A landscape with many valleys, sampled at points; each row gives a point and its height.
From any point a ball rolls to the lowest of the 6 points nearest to it. It stops when none of these is lower. Distance is the straight distance between rows; heights are no part of it.
K769 (h 25.9): [  0  -3  14   8 -20  -8  -6  -5   5   7  -9 -17  -9  17  14   8  15   9
  18 -11]
K180 (h 22.5): [ -8   1  -9 -23  24 -24  -7 -21  -7  15  23  -2  -2  -9  -8  -4   1 -13
 -29  20]
K22 (h 34.4): [  4 -17   2  13  12  38   8   8   6 -22 -27  16   8  -7 -11  -3 -22  -6
  17 -20]
K187 (h 36.0): [  0 -17  11  20   1  39   8   9   5 -28 -38  17   0 -14  -7  -1 -26   3
  30 -19]
K841 (h 47.4): [-16   9  30  18 -37 -17  -8   1  -2  10 -13 -25  -2  29  15   3  30  12
  20  -6]
K938 (h 25.3): [ 15  -2 -22  -8  31  24   9   5   3 -12   1  22   5 -29  -8  -1 -17  -5
 -12   6]
K77 (h 25.8): [  1  -4  11  -1 -17  -9  -2  -8   5   9  -1 -16 -12  16  14   1  18   9
   9  -5]
K200 (h 51.2): [ -3   0  12  -4 -24 -18   2 -11   4  15  -2 -23  -9  19  15   0  21  12
   7   0]
K474 (h 29.5): [ -5   4  25  29 -39   0  -7  12   5  -4 -21 -16 -13  12  10   4  11   8
  30 -19]
K645 (h 40.9): [-16   9  34  24 -39 -14  -6   3   0   6 -17 -22  -7  26  13   2  27  11
  26  -9]
K99 (h 26.2): [ 13 -10  -7   4  20  32  12  12   7 -16 -15  17  14  -6  -8  -2 -25  -7
  10 -18]
K672 (h 20.7): [ -2   0 -12 -15  27 -17  -3 -14  -1   7  19   1  -2 -18 -15   0  -4 -11
 -24  15]
K947 (h 29.2): [  7 -14 -18  -3  47  27  24  14   8 -21  -9  39  16 -35 -13  -6 -26  -9
 -10   2]
K197 (h 25.5): [ -7   8 -13 -27  14 -27 -14 -21 -16  22  23  -8  -3   1   0  -4   8  -8
 -28  22]
K995 (h 21.3): [  0  -6  11  16 -20  14 -14   4   2  -9 -15   5  -4   8   9  13   0   8
  23 -11]
K771 (h 25.6): [ -6   2 -15 -26  30 -26  -3 -22  -3  14  30  -2   4  -8 -13  -8  -2 -21
 -39  14]
K899 (h 33.5): [ -6   8 -18 -30  23 -32  -6 -24  -8  20  38  -4   6   1  -4 -14   3 -18
 -48  21]
K448 (h 21.9): [ -3   0 -14 -20  32 -21  -1 -18  -2  10  25  -1   1 -15 -17  -5  -3 -17
 -33  12]
K106 (h 23.4): [  1  -2  12  14 -21   0 -13   1   3   0 -14 -12  -8  14  12  11  10   7
  25 -16]
K108 (h 61.8): [  4 -17   9  15   2  35   6   5   7 -21 -27  14   6  -8 -11  -3 -20  -3
  20 -17]
K657 (h 17.2): [ -5 -11  23  23 -19  34  17  29   7 -34 -42  20   0   1  -1   2 -29  15
  51 -30]
K611 (h 30.0): [  6 -10 -30  -8  56  15  17  18   5 -16  -6  35  25 -40 -25  -3 -28 -22
 -20   8]
K497 (h 18.3): [  0  -1   7  -6 -17 -13   5  -8   1  12   7 -18 -15  15  11  -5  20   5
   0   2]
K843 (h 10.8): [ -1   6   1  -8 -14 -21   4  -6  -7  15  13 -23 -15  11   9 -12  17  -1
  -8  11]
K739 (h 25.1): [  2  -7  10   2 -14  -2  -4  -5   4   4   1  -8 -13  14  13   5  15   7
   9  -9]
K891 (h 25.0): [ -2  -4  18  20 -23  25  -3  19   0 -23 -32  15   2   2   7   4 -18  11
  38 -16]
K210 (h 35.1): [-11   7  30  28 -40 -11  -5   8   3   2 -20 -17 -10  18  11   3  20   9
  27 -14]
K32 (h 26.4): [-20  16  34  19 -42 -14  -9  -1  -7  14 -13 -26  -6  33  18   0  42  15
  20  -4]
K9 (h 28.5): [-12  12  20   1 -35 -24  -4  -7  -1  21  -3 -26   1  34  17   3  29  17
  11  -1]
K601 (h 35.0): [ -4  13 -22 -29   4 -35 -19 -28 -13  31  27 -20  -7   9   4  -7  15  -6
 -37  19]
K270 (h 11.1): [-17  16  27  12 -40 -17 -10  -2  -6  18  -7 -29   0  39  17   1  39  14
  15  -2]
K340 (h 32.2): [  4  -1 -21 -12  34  -2  -1  -8   1   0  17   4  -2 -26 -20  -1  -7 -15
 -26   7]
K505 (h 27.2): [ -6   7   6  -8 -25 -25   5 -12  -2  18   8 -24 -12  17  11 -10  22   8
  -9  11]
K45 (h 27.1): [  7 -12 -24  -5  49  20  20  17   4 -18  -4  36  21 -38 -20  -4 -26 -17
 -17   8]
K555 (h 22.0): [ 10   0 -17  -7  22  -1   3  -5   2  -2  12   6  -3 -24 -12   4 -12  -3
 -12  11]
K674 (h 37.5): [-13  20  11  -6 -39 -30  -6 -11  -5  27  10 -29  -4  33  22   0  34  26
  -2   9]
K393 (h 23.9): [  0 -11  11   7 -12  11  -6  -1   5  -6  -1   7  -4  10   4   9   4   5
  10  -8]
K761 (h 34.6): [  4  -4 -33 -15  55  12   8  14   5 -11   3  31  26 -37 -23   1 -23 -23
 -27  10]
K148 (h 14.2): [  7  -7   2   7  -1  13   5   6  12 -11   1  10   9   2  -8   2 -13  -2
   2  -8]
K424 (h 38.6): [ -9   6  16  -5 -31 -25   1 -12   3  20  -2 -23  -4  24  16   0  25  18
   6   4]
K595 (h 12.3): [ -3  12  -8 -12 -10 -28  -4  -7 -14  20  17 -25 -11  10   4 -11  13  -6
 -14  16]
K71 (h 28.3): [ 18  -4 -18  -5  26  25  12   6   6 -11  -2  19   7 -21  -4   1 -22  -1
  -3  -2]
K232 (h 23.8): [ 12  -3 -23  -7  31  19   8   3   2 -11   7  18   3 -30 -12   0 -14  -7
 -16   9]
K104 (h 49.4): [ -3   3  -7 -13  15 -22  -4  -6 -12   8  18  -4  -4  -6   0   2  -3  -3
 -10  19]
K164 (h 22.9): [ 13   1 -13  -3  15   0   7   1   6  -4   9   7   2 -19  -9   6 -17   1
  -7   8]
K955 (h 39.5): [ -1  16 -29 -28  13 -40 -13 -28 -13  33  53 -11   1   7   5 -18  14 -14
 -63  26]
K460 (h 28.2): [-15  11  25  10 -35 -20  -7  -3  -2  18  -7 -27   1  34  17   2  31  15
  16  -5]
K407 (h 36.9): [  0   7  -6 -11   6 -22  -3  -1 -15  11  19  -9  -7   2   4  -2   2  -4
  -8  16]
K773 (h 71.2): [  1   4  -4  -6   6 -17   2   4  -9   5  20  -2  -5   2   4   1  -1  -2
  -5  12]
K124 (h 26.1): [  2   4 -27 -19  45 -12   0  -9   1   3  27   3   2 -20 -18  -3  -8 -25
 -36   3]
K201 (h 29.9): [ -6   3  23  23 -32 -10  -8   5   4   3 -18 -20  -8  18  12   6  16   6
  27 -15]
K500 (h 12.1): [  2  -1   5  -4  -9 -10   6  -3  -2   5  12 -11 -14  12  11  -5  14   0
  -2   2]
K754 (h 44.2): [  6   1  -4  -2   7 -11   5   5   1  -1  17   3   0  -5  -3   5 -10  -1
  -4   7]
K81 (h 27.4): [  8 -15  -3  10  20  37  10  13   4 -21 -21  19  12  -7 -11  -2 -25  -7
  16 -21]
K994 (h 16.2): [  5 -13   7  11   1  28   5   5  10 -16 -17  12  11  -3 -12  -1 -18  -4
  10 -14]
K413 (h 22.3): [ -2  -4  16  20 -21  22  -7  11   0 -18 -27  12   3   1   6   9 -13   9
  30 -11]
K33 (h 21.0): [  6  -3 -24  -8  46  20  11  13   1 -14   3  30  17 -34 -19  -2 -18 -18
 -22  11]
K256 (h 28.8): [  3  -1 -21 -13  36  -7   0  -9   1   2  21   4  -2 -24 -21  -1  -6 -17
 -28   8]
K714 (h 28.4): [  2 -10  10   4 -11   6  -3  -1   4  -2   6   3  -7  11   7   6   9   3
   7  -6]
K564 (h 26.3): [ -2  -8  19  19 -15  29   7  19   4 -28 -41  17   2  -5   2   4 -29  12
  40 -19]
K192 (h 22.7): [ -4   1  -8 -17  21 -23  -5 -13  -9  10  20  -1  -4 -11  -6   1  -2  -7
 -17  19]
K260 (h 13.8): [  1   0  14  21 -26  17 -13  12  -1 -13 -22   3  -3   6  10   9  -3   8
  32 -14]
K696 (h 24.2): [  2  -5  12  11 -19  -1 -12  -1   4   4 -10 -11 -10  15  13   9  13   8
  20 -14]
K447 (h 5.9): [  7  -4 -24  -8  39  21   8   9   0 -12   6  25  10 -33 -18  -2 -13 -14
 -21   9]
K725 (h 38.1): [  4  -1 -29 -13  49  13   5  12   2 -11   9  27  20 -32 -22   2 -18 -21
 -28  10]
K614 (h 27.7): [  3   0   2  -2  -3 -10   5   4  -5   3  19  -4  -9   9   7  -3   6  -2
  -3   5]
K570 (h 17.6): [  3   1  -9  -9  18 -16   0  -6  -3   3  17   2  -3 -14  -7   4 -10   0
 -12  15]
K903 (h 34.5): [  0 -12  15  17 -10  28   1   5   4 -22 -32  14   5  -6  -3   3 -21   8
  27 -11]
K56 (h 24.4): [-15  18  22   6 -40 -21 -10  -4  -6  23   0 -31   0  40  18   1  40  17
  10  -2]
K461 (h 34.3): [ -3  12 -24 -31   9 -35 -15 -31 -11  32  39 -13  -4   9   5 -14  15 -11
 -52  20]
K262 (h 43.8): [ -9   3  23  17 -30 -15  -7   1   3   9 -14 -24  -4  22  12   6  20   9
  23 -10]
K272 (h 46.2): [  0 -13  12  14 -10  24  -2   2   7 -14 -20  14   7  -2  -5   5 -13   4
  16 -10]
K943 (h 29.6): [  7 -15   2  11  12  34   9   8   7 -18 -21  14  11  -6 -13  -3 -22  -6
  13 -20]
K160 (h 24.5): [  0  -2 -19 -16  35 -12   1 -13   2   6  23   1  -1 -22 -20  -3  -5 -20
 -30   8]
K658 (h 28.6): [  3   1 -30 -14  47  12   0   8   0 -10  13  23  15 -29 -21   2 -14 -22
 -28   8]
K624 (h 35.2): [  6   1 -25 -13  39   7   0   0   0  -5  18  12   2 -29 -19  -1  -8 -19
 -27   7]
K373 (h 31.2): [-12  14   5  -8 -34 -33  -1 -15  -5  25  13 -26 -11  18  11  -8  30  16
 -16  19]
K768 (h 24.3): [  2  -8   9   6 -15   3  -8  -3   5  -1  -3  -6 -10  12  11   8  12   8
  14 -10]
K705 (h 26.5): [  0   6  20  27 -38   9  -8  15   5  -8 -24  -9 -13  12  11   4   5   7
  32 -21]
K587 (h 29.0): [-14  20  17   3 -41 -24  -9  -5  -7  25   5 -30  -1  40  21   0  42  22
   6   0]
K279 (h 24.9): [ -8   6 -14 -30  19 -29 -10 -26 -11  21  31  -4   1   0  -3 -11   7 -13
 -41  21]
K225 (h 23.1): [  2  -8  11  10 -16   8 -12  -2   3  -2  -8   0  -6  11  10  11   6   6
  16 -10]
K52 (h 25.7): [ 17  -3 -14  -2  21  23  12   9   7 -10  -5  15  10 -13  -5   2 -23  -1
   1  -7]
K703 (h 19.6): [  7   0 -12  -7  17  -9   4  -5   3   0  14   3  -2 -19  -9   6 -13  -1
 -12  12]
K335 (h 84.4): [  1 -15  11  15  -3  30   2   2   8 -17 -24  14   8  -6  -9   1 -18   0
  17 -13]
K851 (h 29.7): [ -5  -2  24  21 -32  32   5  28   0 -27 -36  16  -2   8   7   0 -15  11
  45 -22]
K294 (h 34.2): [-11  14  13  -6 -36 -28  -2 -11  -3  24   4 -24  -2  30  19  -1  31  21
   2   7]
K444 (h 22.4): [  0 -11  12  10 -14  18  -7   0   6 -11  -7  11   1   5   2   8   0   6
  12  -8]
K490 (h 39.1): [ -9  10   9  -8 -33 -29   2 -13   0  22   6 -24  -7  21  16  -4  27  19
  -5  12]
K380 (h 18.8): [ -3  13 -15 -20   1 -29 -12 -11 -18  22  19 -20  -7   7   4  -6  10  -7
 -16  19]
K204 (h 23.0): [ 13  -2  -8   0   9  10  10   7  11  -6   4   8   9  -9  -9   3 -21  -1
  -1  -5]
K620 (h 40.8): [ 16  -2 -20  -6  24  18  10   2   5  -9   2  15   3 -24  -8   1 -18  -1
  -9   4]
K95 (h 75.8): [ 4  1  0 -1  1 -7  6  6 -1 -2 17  4 -1  3  0  2 -4  0 -3  4]
K127 (h 19.2): [  8  -6 -20  -7  40  26  15  11   2 -15   0  32  12 -33 -13  -5 -20 -10
 -16  11]
K819 (h 30.5): [ -1 -11  17  19  -9  32   6  11   5 -27 -40  16   1 -11  -1   1 -28  10
  36 -18]
K974 (h 43.7): [ -1   4  18  26 -38  21  -6  23   2 -17 -27   1 -11  11  11   2   0   7
  36 -21]
K965 (h 32.0): [ 13 -10 -16  -6  37  31  16  10   6 -17  -8  33  14 -24  -4   0 -23  -1
  -3  -2]
K199 (h 35.6): [ 14  -1 -21  -7  27  13   6  -1   3  -8   8  12  -1 -29 -12   1 -14  -5
 -15   8]
K125 (h 13.3): [  0   7  -4  -9   0 -21   1   0 -14  10  18 -13  -9   7   7  -6   8  -5
  -7  14]
K698 (h 45.0): [ -2   2  19  21 -30  24  -3  23  -1 -21 -30  10  -2   8  10   4 -10   8
  38 -20]
K189 (h 35.7): [ -5  14 -18 -18  -7 -36 -14 -14 -16  28  19 -27  -7  11   1  -8  15  -5
 -23  19]
K678 (h 29.1): [  1 -12  11  10  -8  18   0   2   8 -12  -7  12   8   3  -7   4  -9   1
   7  -9]
K101 (h 26.0): [ 15  -7 -13  -2  26  30  13  10   5 -14 -10  21  14 -12  -4   0 -25  -1
   5 -12]
K18 (h 27.6): [-16  24  29  16 -50 -14 -15  -8 -10  21  -8 -36  -8  39  20  -4  50  19
  15  -6]
K87 (h 46.3): [ 6 -4  1  2  0 -1  8  7  5 -5 14  7  1  2 -2  4 -8  0 -1  1]
K251 (h 27.5): [ 11 -12  -9   3  31  36  14  13   6 -18 -17  27  16 -11  -5   1 -26  -3
  10 -18]
K649 (h 22.8): [-10  14  -7  -9 -26 -36  -7 -12 -12  28  18 -31 -10  15   1 -11  23   2
 -23  21]

Call two points neighbours if one is among the 6 nearest of the other. Go from one point of each pair to the other, from neighbour to neighbour, staying as low as possible. Name the highest point that can't be avoided.
K994 / K570 | K204
K260 / K270 | K294
K260 / K657 | K891
K657 / K843 | K739
K148 / K260 | K444

For each start below, name the point where the ball stops.
K262 | K260
K461 | K570
K955 | K570
